A landscape with many valleys, sampled at points; each row gives a point and its height.
A ball rolls from a point to whichever of its 6 nearest points has the largest drop for the distance, and stops where none of them is lower. Distance is the straight distance between rows; heights are no part of it.
busi: 138,142,69,92,102,123,99,64,122,89,122,105,88,102,128  (h 4.70)
Seni: 40,43,118,102,80,82,105,135,83,119,76,93,118,86,87  (h 2.49)
Fov: 42,51,122,94,80,87,105,134,93,112,81,77,116,81,92  (h 2.28)
vik: 61,76,115,100,78,90,107,138,78,106,90,86,103,81,98  (h 2.46)
maget: 108,79,90,90,118,99,103,93,102,98,88,109,93,117,94  (h 3.40)
kov: 97,105,106,111,100,88,111,79,97,89,85,84,93,89,106  (h 5.22)
Vap: 123,101,100,94,108,91,106,83,106,83,101,103,94,101,119  (h 4.83)
gon: 67,112,112,108,81,100,102,112,100,115,105,67,91,75,103  (h 5.56)
Tev: 133,135,72,90,98,134,101,83,116,82,120,118,93,118,99  (h 1.40)
visad: 77,95,93,108,98,86,113,109,74,115,92,105,88,89,93  (h 0.67)
siz: 132,141,70,104,99,134,100,85,102,80,112,130,109,132,89  (h 4.27)
moba: 115,108,112,102,103,89,107,79,105,80,98,86,93,91,116  (h 5.27)
Goz: 35,55,130,84,100,85,101,125,97,119,95,54,109,82,102  (h 0.64)
tini: 114,134,124,109,90,82,86,79,124,86,98,58,97,92,114  (h 5.53)
vazo: 138,149,65,92,103,141,102,67,118,79,108,108,99,120,102  (h 4.41)
vupug: 62,43,106,111,103,83,96,144,70,130,77,115,120,88,91  (h 2.63)
boko: 126,143,125,106,83,83,86,78,131,85,112,71,94,94,114  (h 5.35)
Bizi: 64,53,110,108,90,79,103,146,72,120,78,108,116,87,95  (h 2.11)
konud: 129,130,122,109,91,83,95,75,123,82,117,84,93,87,120  (h 5.19)
ked: 133,121,90,86,103,106,101,80,118,86,123,108,86,97,125  (h 4.64)
pizug: 131,112,102,92,106,94,104,81,108,80,112,103,88,97,127  (h 4.97)
ganos: 94,75,101,104,122,113,97,101,93,113,93,127,108,121,58  (h 3.27)
lutuv: 76,115,110,113,90,96,110,90,100,104,92,74,92,82,102  (h 5.74)
fum: 134,133,72,85,102,127,100,80,120,88,124,114,85,110,115  (h 3.58)
por: 133,106,90,80,105,112,98,94,112,83,117,117,90,109,109  (h 5.03)
tir: 100,78,92,94,117,103,99,96,99,107,88,117,97,123,77  (h 2.86)
lunal: 121,93,92,87,110,95,100,89,110,88,100,107,93,108,112  (h 4.72)
Zeg: 116,83,92,88,116,104,96,96,106,94,90,116,103,122,89  (h 3.85)
geso: 99,121,113,112,90,91,96,77,111,96,89,63,98,80,110  (h 6.08)
tubo: 136,129,102,101,96,93,103,71,119,86,129,100,87,90,132  (h 4.96)
Zogor: 94,94,89,98,111,86,113,86,91,104,88,104,89,102,102  (h 3.38)
galo: 107,76,96,94,113,115,93,97,101,99,93,124,115,124,70  (h 3.51)
Bov: 103,114,116,109,97,89,103,78,105,85,89,75,97,84,110  (h 5.67)
Zakep: 85,77,95,106,114,87,100,130,73,128,93,120,90,105,79  (h 2.41)
migu: 82,122,111,116,90,96,101,85,107,106,92,60,96,84,104  (h 6.49)
gubo: 134,115,78,87,98,128,96,104,110,84,117,124,101,117,93  (h 4.44)
demir: 133,135,109,106,87,92,98,66,125,85,129,96,90,90,129  (h 5.08)
mufe: 129,103,85,81,104,114,96,101,114,84,114,117,100,114,102  (h 5.48)
mez: 83,104,97,106,98,86,116,88,86,102,89,94,92,87,100  (h 3.71)
benav: 90,86,89,100,119,89,105,97,89,110,90,111,93,113,90  (h 1.75)
Mek: 116,80,93,92,111,116,92,101,104,91,95,121,115,126,80  (h 3.90)
bude: 70,96,106,107,83,90,111,129,76,113,95,97,93,79,98  (h 2.67)
muli: 140,149,64,89,109,138,101,63,123,84,114,102,93,113,113  (h 4.71)
mimok: 87,75,109,107,126,107,93,135,73,134,95,122,99,107,55  (h 2.96)
Soraz: 124,114,111,106,98,85,105,80,110,80,105,91,93,90,122  (h 5.23)
papak: 64,85,117,98,79,95,104,136,90,110,102,76,100,74,100  (h 3.63)
Ruze: 55,63,119,99,77,85,107,141,85,109,83,87,109,77,95  (h 2.76)
lok: 140,148,77,98,100,115,93,51,128,94,123,99,92,95,136  (h 5.37)
filad: 73,81,102,107,91,82,106,139,66,120,92,107,102,86,96  (h 1.33)
ruvi: 139,149,88,107,88,106,91,47,130,91,126,98,94,94,138  (h 5.47)
nake: 32,51,131,86,96,84,109,131,97,119,85,62,110,85,101  (h 1.55)
bop: 79,66,101,111,112,89,94,146,65,130,88,116,102,99,81  (h 2.16)
tosu: 143,147,67,111,108,134,104,64,97,64,99,132,110,145,95  (h 0.84)
ranol: 71,45,102,112,123,93,91,151,65,140,77,117,120,89,81  (h 1.70)
gav: 136,158,96,111,83,98,83,41,137,93,126,97,96,94,137  (h 5.59)
Zimi: 85,81,92,102,124,92,100,114,79,123,94,119,86,115,69  (h 2.57)
Rel: 106,91,93,94,117,89,107,85,96,94,88,98,91,105,110  (h 3.78)
ludem: 133,114,82,99,98,134,95,107,98,83,110,132,121,131,87  (h 5.69)
zoge: 136,149,65,102,103,139,105,72,108,73,109,123,106,132,94  (h 3.59)
bima: 128,121,117,105,94,85,104,80,111,81,110,88,92,89,120  (h 5.21)
fiton: 121,86,97,99,105,123,91,103,105,88,98,131,123,128,80  (h 4.24)
nelun: 50,63,125,91,85,87,101,135,97,110,92,63,110,75,106  (h 2.40)
Saf: 50,64,134,85,99,81,101,132,102,115,102,54,109,78,112  (h 0.85)
nudug: 129,151,116,111,77,88,86,59,139,88,128,89,92,94,127  (h 5.26)
muvi: 130,98,92,87,103,123,91,103,106,84,106,126,112,125,88  (h 5.05)
rada: 28,46,125,95,84,83,108,135,90,117,76,80,114,86,87  (h 2.21)
demab: 86,73,101,106,120,96,92,141,71,132,90,117,97,100,69  (h 2.53)
Molor: 131,136,70,111,97,135,98,90,96,81,114,139,112,135,88  (h 4.51)
tatop: 59,90,126,94,89,91,96,131,105,118,112,61,103,75,111  (h 3.50)
dis: 68,66,103,104,90,78,101,145,66,117,85,110,113,86,97  (h 1.82)
zomu: 120,88,91,88,106,115,94,100,106,89,98,121,110,123,87  (h 4.47)
Sisop: 89,127,112,111,93,93,88,85,116,104,88,52,97,85,106  (h 6.30)
vovi: 78,85,89,105,110,86,105,121,72,126,92,113,89,101,89  (h 2.10)
tis: 88,76,102,109,128,110,98,115,80,124,97,126,100,114,52  (h 2.95)

Where does a ball stop that starts at each point below?
muvi => benav
tini => Tev
nudug => Tev
gon => visad
tatop => Goz
Bov => visad
